Each row is a point on a landscape with many valleys, with its height.
A ball rolls from a point to whichever of its 3 nearest points has the largest drop for the distance, and stops where none of them is lower. Distance is the straight distance between rows; heights are no part of it.
Q_524 (h 53): [ 76   6 -29  17   6   9   2  23   3  99   3 -12 -50  -9  44  -5  32  17
  -5  52  -8  -4  12 -43 -14 -15   1 -51 -21   6  33  37 -17  19   4  -7
  -3  77  28]
Q_445 (h 59): [ 39 -28 -20  22 -16   0  19  -1  10  83 -11   3 -48   6  10 -22  17  36
 -11  38   6  -3  -3 -21 -19  -9  12 -18 -40   2  30  40  -9  12   0 -26
  22  51  16]
Q_717 (h 154): [ 31  66  -8   2   5  11 -34  56  15  31 -50 -18 -26  10  45  46  67  13
 -19  -3   2 -23  13  -8  -1 -48 -34   6 -17  -1  -1  50 -15  -2  30  20
 -57  31   2]
Q_817 (h 687): [ -4  33  29  11   5  13 -18  15 -11 -58 -34 -33  13   0   6  35  12   9
 -27 -20  -2 -10   7  -7   8 -15   0  -8  29 -12 -16 -38  13  -9  25  17
   2 -16   3]
Q_210 (h 200): [-14 -18   8  -6 -16   2  -4  -3 -20 -12 -16  13  13  -1  -3  -6 -14 -19
 -15 -21 -14 -11 -18   1  21   4   4  -5   8   0   1 -34   3   5 -10  -7
  16 -21  -7]
Q_919 (h 83): [ 10  37  21  26  12   3 -21  13  -2 -45 -47 -47   4  14  25  33  25   8
 -16 -13  15   1  20  -8  -3 -18  -3   8   7 -15   5   3   0   1  24  15
  -3   5  12]
Q_792 (h 104): [ 54  27 -21  15   3   2 -11  32  14  70 -20 -30 -27  -2  48  31  40  18
  -1  42   0  -2  21 -41  -8 -28 -15 -17   8   3  15  35 -15  11  -6   4
 -17  60  27]
Q_381 (h 17): [ 76  19 -29  20   7  13  -2  30   8  90   4 -19 -41  -5  53   4  37  15
   0  56  -6   0  21 -46 -15 -19  -5 -44 -10   5  30  37 -15  21  -1  -4
 -11  71  27]
Q_488 (h 194): [ -7  -9   5  14  -9  -7   3   0  -5  -3 -36 -10   3   2  22  -9  -3 -11
 -12  -8   1   0 -14 -30   0   7   9 -16  -5 -14  21  -9 -12  12  -5 -10
  19  -1   1]
Q_754 (h 439): [ 29  51  -3  10   1  10 -34  42  12  11 -51 -35 -22  15  26  55  57  21
 -19  -3  13 -23  14   8   3 -41 -35  19 -13   2   2  45 -11  -3  24  19
 -41  31   5]
Q_449 (h 449): [  4  18  12  21   5   4 -14   6  -2 -31 -47 -38   7   5  25  18  16  -4
 -16  -6  10   2  10 -20  -1  -6   4 -10  14 -18  16  -4  -8   8   8   8
   9   5  16]
Q_489 (h 333): [-24 -30  -1 -14  -1  -2   9 -24 -17  -7  26  38  19   5 -28 -26 -27 -18
   7 -26 -18   2 -14  31  21  14   1  21  -6  -5 -18 -14  10  -6  -8  -9
   9 -29 -20]
Q_660 (h 112): [ 39  61 -13   6   7   9 -27  52  15  43 -41 -21 -22  13  50  45  58  16
 -14  11   4 -15  15 -18  -3 -45 -40   7 -10  -5  -7  49 -19   1  23  20
 -51  37  11]
Q_467 (h 231): [-26 -22   3 -31  11 -25  14 -29 -15 -46  57  42  20 -15 -26 -21 -45 -23
  23 -28 -12   6  -8  37   3  23  12  25   0   9 -17 -24  24 -24  -3  15
 -20 -55 -12]
Q_120 (h 172): [-57  -1  21 -67 -13 -37   0  -3   6 -87  48  39  15 -28 -57  15 -39 -12
  23 -34  16 -18 -20  21  -9  14   4  15  35  34  -5 -50  31 -32  -3  25
 -40 -78 -11]
Q_870 (h 82): [ 28  36  -4  15   6   7 -23  28  13  19 -48 -42 -11  14  24  49  46  18
  -9   6  19  -8  22  -7   0 -34 -27  16   6  -4   6  42 -10   7   8   8
 -20  41  12]
Q_703 (h 156): [ 30   2 -15  20  -6  -3 -11  10  15  39 -34 -35 -18   9  21  25  31  15
  -6  28  16  -4  10 -29  -1 -17  -7  -7   7   2  32  34  -8  18 -14 -11
   6  42  16]
Q_345 (h 610): [-35 -23   0 -15  27  10  30 -43  -4  -4  71  23  29 -12 -38 -34 -49 -20
  42   3 -11  29   7  49  -2  49  18  21  -3   1 -40  -1 -12  -8 -16   1
  14 -11 -20]
Q_269 (h 647): [-48 -21  -6 -20  34  25  42 -53  -1  -1  88  14  34 -22 -49 -40 -54 -15
  49  23  -2  28   7  43 -23  64  20  -5   2  13 -27   1 -29  -4 -26   3
  31   8 -16]
Q_358 (h 151): [ -8 -19  -2  23 -17 -12  15  -8   3  26 -19  12  -6   3  22 -32  -8   0
  -6  -2  -4  12 -22 -31  -9  10  14  -9 -27 -13  15   2 -15   8  -1 -18
  25   5  -6]
Q_770 (h 175): [  1  -8  -2  24 -12  -7  -3  -2   5   1 -39 -16  -3   6  24 -10   5  -6
  -4  -3   8   8  -6 -30  -4   2   7 -12  -8 -13  31   1 -10  16  -6 -13
  19  10   5]
Q_911 (h 90): [ 45  19 -22  14  -7   1 -12  25  15  59 -25 -32 -25   6  38  35  39  21
  -7  39   8  -5  19 -36  -5 -22 -16 -13   9   6  22  34 -12  14  -8  -2
  -9  55  21]
Q_436 (h 233): [-38 -18   3 -29  23  -5  34 -48  -7 -24  70  23  27 -29 -34 -15 -54 -23
  44  -4 -15  26  10  55  -8  49  27  22   1  11 -37 -16  -5 -24 -10  12
  -5 -26 -17]
Q_637 (h 169): [ 16   9  -4  22   0   1 -15   7  13   6 -46 -42  -6  12  21  25  29   6
  -7   9  19   1  14 -22  -1 -13  -7   2  13  -4  27  25  -8  18  -6  -3
   6  29  16]
Q_498 (h 488): [ 11  55  27  26  16   8 -23  26   1 -61 -47 -39  -7  10  22  42  37  19
 -21 -22  18  -8  10   8  -6 -27  -9  13  -5 -14  -4   7  14  -8  43  23
 -20  -4  -4]
Q_845 (h 690): [ -7  41  36   6   4  15 -21  19 -11 -65 -26 -31  14   7  -4  42  16  16
 -30 -17   1 -15   9  -4  10 -23  -4  -4  33  -8 -25 -47  19 -12  27  18
  -1 -26  -6]
Q_969 (h 474): [ 59 -10 -29  15 -13   4  13  16   2 100  -4  -1 -50  -7  20 -11  23  29
 -11  48   0 -13   2 -33 -17 -13   9 -39 -35   8  35  33 -16  12   2 -11
  12  70  20]
Q_589 (h 162): [ 12  -1  -4  23  -3  -4  -9   3  12   4 -44 -36  -8  10  25  10  19   3
  -7  11  17   7   5 -26  -3  -7   2  -7   4  -9  32  20  -8  17  -8 -10
  10  26  10]
Q_176 (h 146): [ 17 -32 -13  29 -16  -9  24 -11  13  53 -12   8 -30  13  11 -35   7  27
  -7  24  11  12 -13 -24 -24  -3  12 -10 -44 -11  25  28 -10   9   0 -26
  28  30  11]
Q_245 (h 111): [ 21  27   2  18   6   3 -21  17  13  -1 -51 -50  -9  18  23  40  36   8
  -9   1  21  -4  18  -9  -1 -22 -18  10   9  -5  15  31  -9  12   8   4
  -9  30  15]
Q_633 (h 607): [  1  23  21  17   7   6 -11   8  -6 -43 -42 -39  10   3  17  24  11  -2
 -19 -13   2  -4  11 -19   4  -7   4 -11  21 -14   3 -25  -1   1  17  15
   6  -4  13]
Q_155 (h 157): [ 23  -7  -8  26  -9  -7  -2   2  17  26 -38 -26 -18   8  22   4  19  10
  -6  18  19   4   1 -30  -9  -6   0  -8  -6  -4  39  29  -5  24 -11 -18
  18  31  13]
Q_53 (h 226): [-19 -31   4 -11  -9   3  -1 -12 -20 -11   5  32  15   3 -22 -20 -20 -21
 -10 -24 -13 -11 -20  19  24   7   0  10   2   2  -7 -25  14   0 -11 -10
  12 -33 -12]
Q_403 (h 166): [ 11 -13  -8  28 -12  -8   2  -3  12  18 -33  -9 -11   6  22 -14   6   6
  -5   7  10   7  -8 -33  -7   1   9 -13 -16  -9  33  16  -7  20  -6 -20
  20  18   6]
Q_672 (h 167): [-49  -9  12 -60  -6 -36   7 -11   2 -76  53  43  15 -28 -47  13 -44  -9
  24 -31   4 -23 -16  29  -6  18   4  21  25  33  -8 -44  25 -36  -2  23
 -38 -77  -6]
Q_164 (h 101): [ 57  41 -23  17   6   6 -16  40  14  71 -17 -27 -26   3  57  31  50  14
   3  39  -3   2  28 -44 -13 -33 -20 -15   3  -1   6  43 -17  11   1   6
 -29  56  25]
Q_949 (h 249): [-23 -26   5 -26   9 -13  11 -31 -20 -34  48  42  20  -9 -26 -28 -39 -27
  23 -28 -10   8  -5  42   9  17  10  28  -4   4 -19 -13  21 -13  -6   6
 -12 -44 -17]
Q_145 (h 80): [-35 -18   6 -30  19 -16  25 -43 -11 -31  66  33  21 -23 -26 -18 -51 -22
  40 -12 -17  16   7  52  -2  36  22  30   1  11 -30 -19   7 -26  -6  12
 -11 -37 -20]
Q_54 (h 452): [ -4   8  15  12  -6   2 -13   6  -8 -29 -39 -27  13   1  17  12   2 -10
 -20 -14  -4  -7  -3 -20   6  -1   6 -16  15  -8   8 -26  -2   3   5   8
  13  -8  10]
Q_194 (h 190): [-43 -16   5 -43   8 -32  24 -31  -7 -53  61  41  17 -27 -34   1 -52 -15
  31 -22 -12  -1  -9  40  -4  26  16  34   9  24 -22 -30  19 -38   2  24
 -26 -57 -13]
Q_151 (h 409): [ 67  25 -29  18   5   9  -6  32  11  82  -4 -24 -37  -5  52  15  42  17
   2  51  -6  -2  24 -49  -9 -20  -7 -35   1   2  24  35 -17  14  -3  -1
 -16  66  27]
Q_360 (h 250): [-11  -4   4   6 -13   2  -1   0 -12 -10 -28  -5  12   0  14  -2  -6 -16
 -19 -19  -6  -4 -11 -17   8   6   9 -17   7  -5  11 -30  -4   7  -5  -2
  19  -9   4]
Q_712 (h 370): [-23 -27   3 -15   4  -1  14 -31 -14 -16  44  39  20  -4 -27 -30 -34 -25
  20 -23 -14  12  -4  41  19  23   5  28  -8  -1 -22 -13  12  -8  -8  -5
   2 -31 -17]
Q_27 (h 128): [-28 -20  -3  10 -12   3  27 -13   2  43   6  29   4   4  -1 -39 -24  11
   3   5 -17  20 -18  -6  -5  21   7   4 -34 -16 -32  -8 -25  -2   1 -17
  36   2 -16]
Q_247 (h 301): [-11   0  20 -19  -4  10 -19   6 -16 -70   7   1  23   7 -42   7  -4  -7
 -21 -19   9 -12  -2  10  19 -13  -6 -13  51   4  -6 -45  40   0  -1  -1
  -3 -48  -3]
Q_621 (h 75): [ 36  34 -15  12   0   3 -23  31  18  42 -38 -40 -20  11  34  47  47  15
  -9  21  10  -9  25 -21   1 -31 -25   3   4  -4   9  39 -16   9   4   7
 -21  49  19]
Q_437 (h 50): [ 26  74  -2  -4  -5  29 -51  78  15  -2 -60 -20 -47   2  35  42  78   9
 -34 -11   3 -43  -1   9  10 -47 -27  -3 -30  14  12  43   8   0  42  20
 -70   8 -19]
Q_244 (h 184): [-44 -15   9 -47  10 -31  32 -35  -8 -45  69  40  18 -29 -36   5 -56 -13
  33 -18 -11  -1  -4  49 -10  31  23  31  15  25 -30 -29  12 -41  -1  23
 -24 -52  -8]
Q_967 (h 645): [-38 -29  -7  -1   0  22  27 -20   9  50  46  21  20   7 -28 -40 -31  13
  16  23 -22  26  -4  18   2  28   5  14 -20 -11 -54  -3 -32  -6  -9 -17
  46   6 -14]
Q_352 (h 212): [-19 -16  10 -28   2 -13  -6 -16 -15 -66  38  35  22  -2 -34 -18 -26 -28
   2 -28  -1  -6 -12  22  12   5   1   2  19  12   4 -30  37  -7  -6   3
 -15 -60  -7]
Q_986 (h 299): [-12 -10  13 -19  -3   6 -18  -1 -19 -64  10  10  25   4 -40  -2  -5 -15
 -15 -23   5 -13  -4   9  21  -9  -8  -7  41   2   1 -44  36  -1  -7  -4
  -1 -50  -4]
Q_442 (h 225): [-15 -26   7 -13  -9   1  -8 -10 -24 -31  10  26  18   4 -23 -15 -19 -23
 -12 -27 -12 -14 -14  17  26   0  -1   3  15   2  -2 -30  20  -2 -12  -6
   2 -36  -7]
Q_926 (h 52): [-35   5  15 -49   0 -25  -6   1  -2 -95  45  28  23 -19 -46  -3 -25 -17
  11 -33  12  -8 -11  10  -1   7  -1  -1  38  23   2 -48  39 -14  -3  17
 -30 -75  -8]
Q_585 (h 410): [-23 -29   5 -16  13  -4  13 -33 -15 -15  52  36  24  -4 -28 -30 -39 -22
  25 -22 -13  18  -1  47  12  25   6  27  -8   0 -30  -8  10 -13  -8   0
  -1 -31 -18]
Q_999 (h 137): [ 47   2 -24  16  -8  -2  -4  18  16  72 -19 -23 -35  -2  28  18  32  22
  -4  44   5  -5  10 -36  -3 -18  -5 -27  -2   4  33  30  -7  16  -9  -9
   7  61  21]
Q_779 (h 238): [  3   2   5  22  -2  -4 -11   4   5 -14 -42 -33   5   7  25   6   9  -7
 -13  -5   9   3   5 -30  -2  -2   5 -13   8 -13  24  -1  -9  17   2  -4
  14   9  12]
Q_823 (h 613): [-39 -27  -9  -8   7  28  29 -29   5  39  54  18  26   8 -40 -40 -35   6
  22  22 -16  29  -4  27   4  27   6  16 -11  -6 -53   2 -30  -5 -13 -19
  43   8 -14]
Q_242 (h 49): [-25 -31  -1  -5 -13   6   8 -16 -13  17   9  32  10   2 -15 -28 -26  -9
  -1 -17 -21   3 -20  15  20  17   5  16 -13  -8 -22 -18  -7  -1 -10 -16
  21 -16 -20]
Q_881 (h 174): [  5   0   0  28  -4  -4  -5   2   6   1 -41 -26  -3   5  25   2  11  -3
  -9   4  13   6   1 -31  -2  -3   8 -13   2  -9  34  11 -11  20  -5 -11
  14  16  12]
Q_532 (h 202): [-34 -15   6 -44   5 -35  18 -22  -9 -57  61  46  19 -25 -36  -5 -45 -16
  21 -26  -5  -3  -8  32  -3  22   9  22  12  21 -13 -32  24 -33  -1  21
 -28 -64  -9]
Q_96 (h 513): [-44 -16   0 -20  31  11  35 -44  -2  -9  78  16  32 -21 -38 -29 -52 -20
  51   8  -6  33  10  50 -13  53  23  14   4   9 -37  -4 -16 -12 -18   4
  13  -6 -19]
Q_850 (h 535): [ -6  17  20   8  -4  10 -12   9 -11 -40 -35 -26  16  -1   9  21   3 -10
 -22 -14  -5  -6   1 -16   9  -6   2 -17  27 -12   2 -37   2   1  11  10
  11 -13  10]
Q_930 (h 395): [-32 -19   3 -22  25   0  30 -43  -7 -14  69  27  25 -18 -32 -27 -50 -21
  42  -6 -16  25   9  54   0  43  21  25   0   4 -39  -7  -5 -13  -9   4
   2 -20 -20]
Q_212 (h 307): [-14  15  28 -17   3   4 -26   5 -12 -85  15  -2  26   5 -48   7   0  -3
 -13 -19  17 -10   1   5  11 -14 -10  -7  55   3  -9 -49  50  -2   3   0
 -14 -55 -10]
Q_715 (h 696): [-10  17  25  -3  -4  10 -21   9 -16 -61 -11 -18  23   8 -26  26   3  -3
 -29 -17   3 -20   3   1  21 -14  -7  -8  48  -5 -16 -49  30  -5  10   4
   2 -31  -3]
Q_52 (h 191): [ 13   6   5  26   2  -2 -11   4   9 -12 -43 -36   0   9  24  14  18  -4
 -12   1  15   7  10 -25  -2 -10   1  -6   6 -10  30  11 -10  16  -3  -5
   5  15  14]
Q_106 (h 198): [ 18  36  11  23  11   7 -27  19   9 -23 -53 -48  -9  24  20  43  41  12
 -13  -9  20  -5  22   3   2 -26 -14  20  -1  -9   7  31  -5   4  19  13
 -16  22  10]
Q_251 (h 60): [-25 -21  -4  12 -12   6  34 -11   6  54  13  23   0   8   3 -46 -24  17
   5  17 -19  22 -17  -7 -11  17  12   5 -35 -18 -37  -1 -33  -8   5 -16
  41  10  -5]
Q_762 (h 138): [ 23 -21 -16  28 -14 -11   8  -3  14  41 -26  -6 -30   8  18 -13  13  19
  -3  25  15   4  -7 -29 -14  -4   8 -11 -23   0  36  27  -3  20 -10 -24
  22  31   4]
Q_761 (h 164): [-44 -17   6 -36  17 -16  38 -46  -8 -31  74  24  25 -33 -31  -5 -57 -21
  44  -8 -15  17   5  57 -11  47  30  27  11  19 -35 -23  -1 -38  -9  19
  -8 -34 -19]
Q_336 (h 257): [ 13  26  10  25  11   3 -17  14   8 -22 -53 -48   2  14  24  33  28   6
 -11  -7  20   5  16 -12  -2 -17  -7   5   6 -11  16  18  -7  12   8   7
  -3  19  14]
Q_12 (h 142): [ 36 -16 -22  22 -14  -8   3   7  15  60 -24 -16 -30   7  14   1  24  20
  -5  39  16  -4  -2 -32  -9 -12   3 -21 -13   4  40  34  -4  16 -12 -19
  17  49  15]
Q_458 (h 562): [ 86  15 -28  21  14  16  -1  26  -1 100  11 -15 -52  -3  55 -13  39  10
  -3  52 -11   1  19 -50 -16 -13   4 -53 -18   3  35  42 -19  25   6 -10
 -11  78  29]
Q_493 (h 133): [ -6 -26  -4  21 -12  -4  27 -12  14  47  -2  21 -16   7  14 -49 -13  24
  -4  17  -6  23 -15 -19 -22  12  12  -2 -43 -20  -8   8 -24   1   4 -19
  34   9   0]
Q_927 (h 129): [-44   0  16 -60  -3 -35   0  -2   1 -89  50  36  20 -27 -46   1 -37 -13
  19 -33  12 -14 -15  16  -4  12  -1   4  33  28   3 -50  36 -24  -2  23
 -35 -78  -9]
Q_928 (h 150): [ 10 -33 -13  31 -13  -1  33 -15   8  55  -1  18 -26  13   8 -51  -5  35
  -7  27   4  26  -9 -19 -30   3  13  -3 -54 -19   2  25 -23   4   9 -23
  35  25   7]
Q_340 (h 348): [-39 -19   6 -31  26   5  39 -50  -6 -15  76  18  29 -28 -37 -21 -57 -21
  49   7  -8  29  12  56 -15  53  27  16   0  16 -38 -13 -12 -17 -18   7
   5 -15 -17]
Q_525 (h 639): [  3  47  30  21   9  11 -20  19  -6 -61 -41 -36   7   6  15  42  24  14
 -28 -20   4  -8  13  -3   0 -17  -5   1  13 -16 -13 -24  14 -10  36  23
  -7 -15  -1]
Q_766 (h 237): [-23 -32   2 -11  -6   3  13 -24 -14  12  23  35  16   7 -24 -30 -28 -14
  12 -16 -19   6 -14  29  17  18   2  22 -11  -4 -27 -13  -1  -3 -15 -12
  17 -18 -20]
Q_266 (h 141): [-22  -3  12 -33   7 -13 -14  -3  -9 -86  40  26  22  -9 -45 -10 -20 -21
   3 -29   9  -8  -7  15   5   1  -3  -3  32  14   5 -42  44  -9  -7  11
 -23 -71  -6]
Q_635 (h 183): [ 26  68  -6   0   2  19 -41  59  13  12 -57 -21 -35  12  29  49  71  14
 -26 -12   6 -36   2   9   5 -46 -33  12 -24   5   3  45  -7   1  39  23
 -62  21  -9]
Q_80 (h 132): [-20 -24   2   2 -19  -1  10  -8 -10  17 -14  20   8  -2   5 -22 -18  -8
  -8 -14 -17  -3 -24  -9  10  10   6  -7 -13  -7  -4 -24 -11   5  -4  -7
  21 -11  -9]
Q_772 (h 253): [-10 -10  15  -5 -13   9  -9   4 -20 -26 -19   0  19  -1  -5   6  -6 -15
 -25 -21 -10 -16 -12 -10  20   1   2 -14  25  -3   1 -40   9   1  -4   0
  14 -20   2]
Q_419 (h 173): [-21  -6  12 -26   2 -12 -12  -4 -13 -77  32  26  26  -1 -40 -12 -19 -21
  -1 -26   7  -7  -6  12  12   0  -6  -4  36   9   2 -39  43  -4  -5   5
 -18 -64  -4]
Q_902 (h 140): [ 13 -28 -12  28 -17 -12  14  -7  16  39 -26   4 -24   9  16 -25   7  19
  -5  15  15  11 -11 -31 -16   0  10 -11 -33 -13  28  23  -9  16  -1 -25
  27  25   5]
Q_989 (h 576): [-29 -26   0 -15  14   6  20 -39  -9  -3  54  31  23   2 -32 -35 -41 -17
  29  -9 -15  25   1  46   9  32  10  29 -11  -1 -35  -5   1  -8 -12 -11
   9 -18 -24]
Q_895 (h 145): [ -1 -22  -7  25 -17  -9  16  -9   9  31 -18   7 -12   5  20 -33  -3  12
  -5   4   0  14 -18 -30 -15   9   8  -8 -36 -16  18   9 -14  12   1 -21
  28  10  -3]
Q_404 (h 387): [ 19  51  17  21  16  10 -35  30   7 -40 -53 -41 -16  19  18  50  45  21
 -25 -17  20 -16  12  16  -2 -36 -21  21 -16  -3   2  31   9  -5  40  18
 -27  11  -6]
Q_2 (h 163): [-11 -15   3  16 -16  -7   6  -3  -1  12 -24   7   5  -1  19 -18 -10 -13
  -9  -8 -10   1 -19 -24   2   9   9 -13 -13 -10  11 -15 -12   7  -5 -10
  24  -1  -4]
Q_501 (h 149): [ 44   1 -20  16 -13  -3  -3  19  16  63 -24 -26 -33   1  25  21  31  16
  -4  43   7  -7   8 -35  -4 -14  -5 -19  -3   5  32  29  -7  19 -10 -14
   7  56  18]
Q_354 (h 427): [ 22  54   8  12   6  17 -40  44   8 -16 -58 -33 -26  18  21  54  61  20
 -25 -17  14 -30   9  17   5 -45 -27  22 -21   0   3  44   4  -2  38  22
 -40  17  -4]
Q_615 (h 44): [ 25  73  -6  -1   3  21 -38  68  19  20 -52 -11 -34   5  43  41  70  10
 -25  -6   3 -33   7  -6   4 -50 -33   2 -27   1   3  51 -10  -2  38  23
 -68  21  -6]
Q_321 (h 139): [-28   6  19 -38   6 -14 -15   0  -2 -94  37  22  24  -8 -45  -9 -18 -14
   3 -30  16  -3  -5  10   2   1  -8  -9  40  12   6 -44  48  -5  -4  12
 -26 -75 -10]
Q_738 (h 171): [-17 -26   4  -5 -18   1   3  -8 -19   0 -10  19  15   0  -7 -16 -17 -18
 -10 -24 -17 -14 -22   2  21   7   3  -4  -1  -4  -4 -28   3   0 -12 -10
  20 -20  -8]
Q_208 (h 161): [-15 -17   3   8 -18  -3   7  -4  -7   6 -22  12   8  -2  14 -14 -12 -12
 -11 -13 -12  -5 -21 -21  10   8   9 -12  -8  -8   5 -23  -9  10  -6  -8
  21  -8  -2]
Q_308 (h 107): [ 54  14 -24  11  -5  -1  -8  28  15  72 -20 -31 -32  -3  39  27  36  19
  -1  46   1  -4  17 -38  -7 -24 -11 -23   3   6  25  36  -9  14 -10  -2
  -4  61  26]
Q_783 (h 205): [-16 -25   4 -23   2 -11  -1 -16 -18 -49  37  38  21  -6 -29 -21 -26 -25
   7 -33  -6  -3 -12  27  17   8   3  12  10   9  -3 -23  30  -7  -6   2
 -10 -51  -9]
Q_604 (h 180): [ 47 -12 -25  16 -16  -1   5  14  15  78 -16 -16 -39   0  16   3  27  28
  -8  45   9  -7   5 -30  -8 -14   1 -26 -15   9  37  34  -8  16  -9 -17
  16  58  19]
Q_961 (h 323): [ 59   5 -27  13  -9   2   1  21   9  87  -9 -16 -44  -8  32   6  30  20
  -2  50  -2  -8   5 -39 -12 -13   1 -37 -12   8  33  30 -10  16  -1  -9
   6  67  22]
Q_835 (h 85): [ 36  46 -10  11  -1   5 -25  40  18  35 -44 -31 -22  11  37  50  50  16
 -11  10   8 -13  21 -15  -6 -38 -31  10   2  -2  -3  43 -20   3  11  15
 -32  44  16]
Q_359 (h 377): [-34 -29  -2  -6  -6  13  17 -23  -3  32  27  29  17   7 -27 -35 -33  -3
  17  -5 -23  13 -12  24  12  23   4  23 -18 -10 -44  -7 -14  -3 -11 -14
  26  -5 -20]
Q_378 (h 265): [-29 -21   5 -26  19  -9  24 -36 -12 -20  61  32  22 -13 -27 -28 -47 -23
  34 -15 -16  20   3  51   3  35  14  28  -5   5 -30 -10   6 -19  -8   6
  -5 -30 -22]
Q_629 (h 87): [ 44  26 -23  15  -2   1 -14  32  16  57 -29 -39 -23   3  41  40  42  21
  -3  31   7  -6  21 -31  -4 -27 -21  -9  11   3  11  34 -18  12  -5   5
 -18  54  21]
Q_127 (h 290): [-11 -13  10 -11  -9   9 -15   0 -21 -47  -3   5  22   7 -26   1  -7 -16
 -21 -24  -6 -17 -12   5  23  -4  -1 -11  33   4  -1 -41  26   0  -4  -1
   6 -37  -1]
Q_201 (h 222): [ 48 -18 -18  20 -22  -2  12   9  11  84 -11  -2 -45  -5  13  -6  22  27
  -7  45   7 -10  -2 -29 -16 -11   5 -31 -31   1  36  34 -10  14  -5 -18
  21  60  19]
Q_230 (h 71): [ 30  22  -9  15  -1   2 -23  26  19  30 -45 -44 -15  12  29  43  39  17
  -7  21  17  -7  19 -19   0 -26 -21   3  13  -1  13  33 -13  13  -2   2
 -11  44  18]
Q_274 (h 81): [ 45  39 -19  11   4   2 -17  37  17  55 -27 -31 -24   6  42  42  47  19
  -1  28   3  -6  24 -28  -3 -32 -28  -4   6   0   4  41 -20   7  -1  10
 -26  52  19]
Q_809 (h 204): [-14 -26   8 -10 -14   1  -5 -10 -22 -17   2  24  17   3 -18 -14 -17 -20
 -14 -25 -12 -13 -22  11  22   5  -3   2   8   0  -5 -30  14  -1 -11  -9
  11 -28  -7]
Q_495 (h 244): [-15 -25   6 -19  -3  -5  -7 -15 -20 -47  23  31  21   4 -32 -19 -21 -25
  -5 -28  -4 -11 -12  25  20   0  -1   6  17   8  -2 -26  31  -4  -9  -5
  -5 -50 -10]
Q_571 (h 70): [-43 -19  -6 -13  27  24  33 -44   1   3  73  15  31 -12 -48 -40 -48 -16
  44  19  -7  31   5  46 -13  52  15   7  -1   6 -37   6 -24  -3 -25  -6
  28   2 -17]
Q_816 (h 65): [-37 -30  -4  -8   8  19  22 -29   0  23  47  29  21  11 -37 -40 -33  -7
  26   4 -16  29  -3  37  12  30   5  26 -11  -6 -45   1 -16  -5 -18 -18
  33  -2 -21]
Q_229 (h 86): [-23 -19   2   6 -20  -4  19  -9  -3  30  -1  28   3   3   5 -31 -21   1
  -2  -6 -20   7 -23  -6   6  16   7   4 -26 -14 -23 -15 -17  -3  -4 -12
  31  -4 -10]
Q_383 (h 243): [-20 -15   4 -31   4 -21   1 -16 -18 -63  44  40  20  -8 -30 -21 -35 -24
  11 -33  -2  -3 -10  28   9   9   1  11  13  10  -3 -31  34 -12  -6   6
 -19 -61  -7]
Q_977 (h 324): [ 18  47  19  26  16   8 -29  23   5 -38 -52 -43  -8  17  19  43  42  19
 -19 -20  21  -8  17  11  -4 -31 -17  18  -6 -11   2  23   6  -2  31  19
 -21   9   2]
Q_979 (h 679): [-53 -21  -3 -23  34  23  43 -55  -1  -9  90  16  35 -33 -54 -29 -60 -21
  54  21  -1  24   0  46 -33  73  24 -11   6  18 -21  -5 -35  -9 -29   6
  25   9 -16]
Q_681 (h 695): [-12  24  31  -3  -1  18 -23  12 -11 -68  -8 -18  19   7 -26  31   9  11
 -28 -15   6 -12   9   0  17 -23  -9  -5  49  -3 -24 -55  36  -7  12   6
  -3 -35  -8]
Q_10 (h 84): [-17 -29   4 -17   5  -7   1 -25 -20 -35  34  41  22   1 -30 -25 -28 -27
  10 -30  -9   0 -12  35  16  12   2  21   0  -1 -12 -15  23  -6  -8  -4
  -5 -40 -17]
Q_131 (h 160): [ -2 -12  -1  25 -11  -9   5  -4   5  11 -33  -5  -8   3  20 -18   2  -5
  -7   1   4   9 -13 -35  -8   5  10 -11 -14 -10  26   4  -9  15  -5 -11
  23   7   3]
Q_224 (h 275): [-26  -9  10 -42   1 -31   2 -11 -10 -78  51  43  21 -17 -40  -8 -34 -21
  12 -34   0  -3 -11  23   3  12   0   6  20  17  -1 -36  39 -21  -2  16
 -25 -68  -8]
Q_44 (h 135): [-24 -22  -5  11  -7  15  35 -14   4  55  26  19   2  11  -4 -49 -25  25
   6  30 -22  30 -11  -3 -16  23  11   5 -36 -21 -44  -2 -39  -7   3 -13
  47  13   1]
Q_213 (h 134): [ 28 -27 -22  26 -18  -8  12   0  16  62 -22  -3 -35  11  11 -17  17  25
  -8  32  14   2 -10 -27 -16  -8   6 -17 -27   2  37  31  -4  16  -6 -25
  24  45  10]

For each start below, name the point where the ball stops.
Q_532 -> Q_145
Q_895 -> Q_445
Q_467 -> Q_145
Q_703 -> Q_230
Q_525 -> Q_230
Q_999 -> Q_230
Q_792 -> Q_230
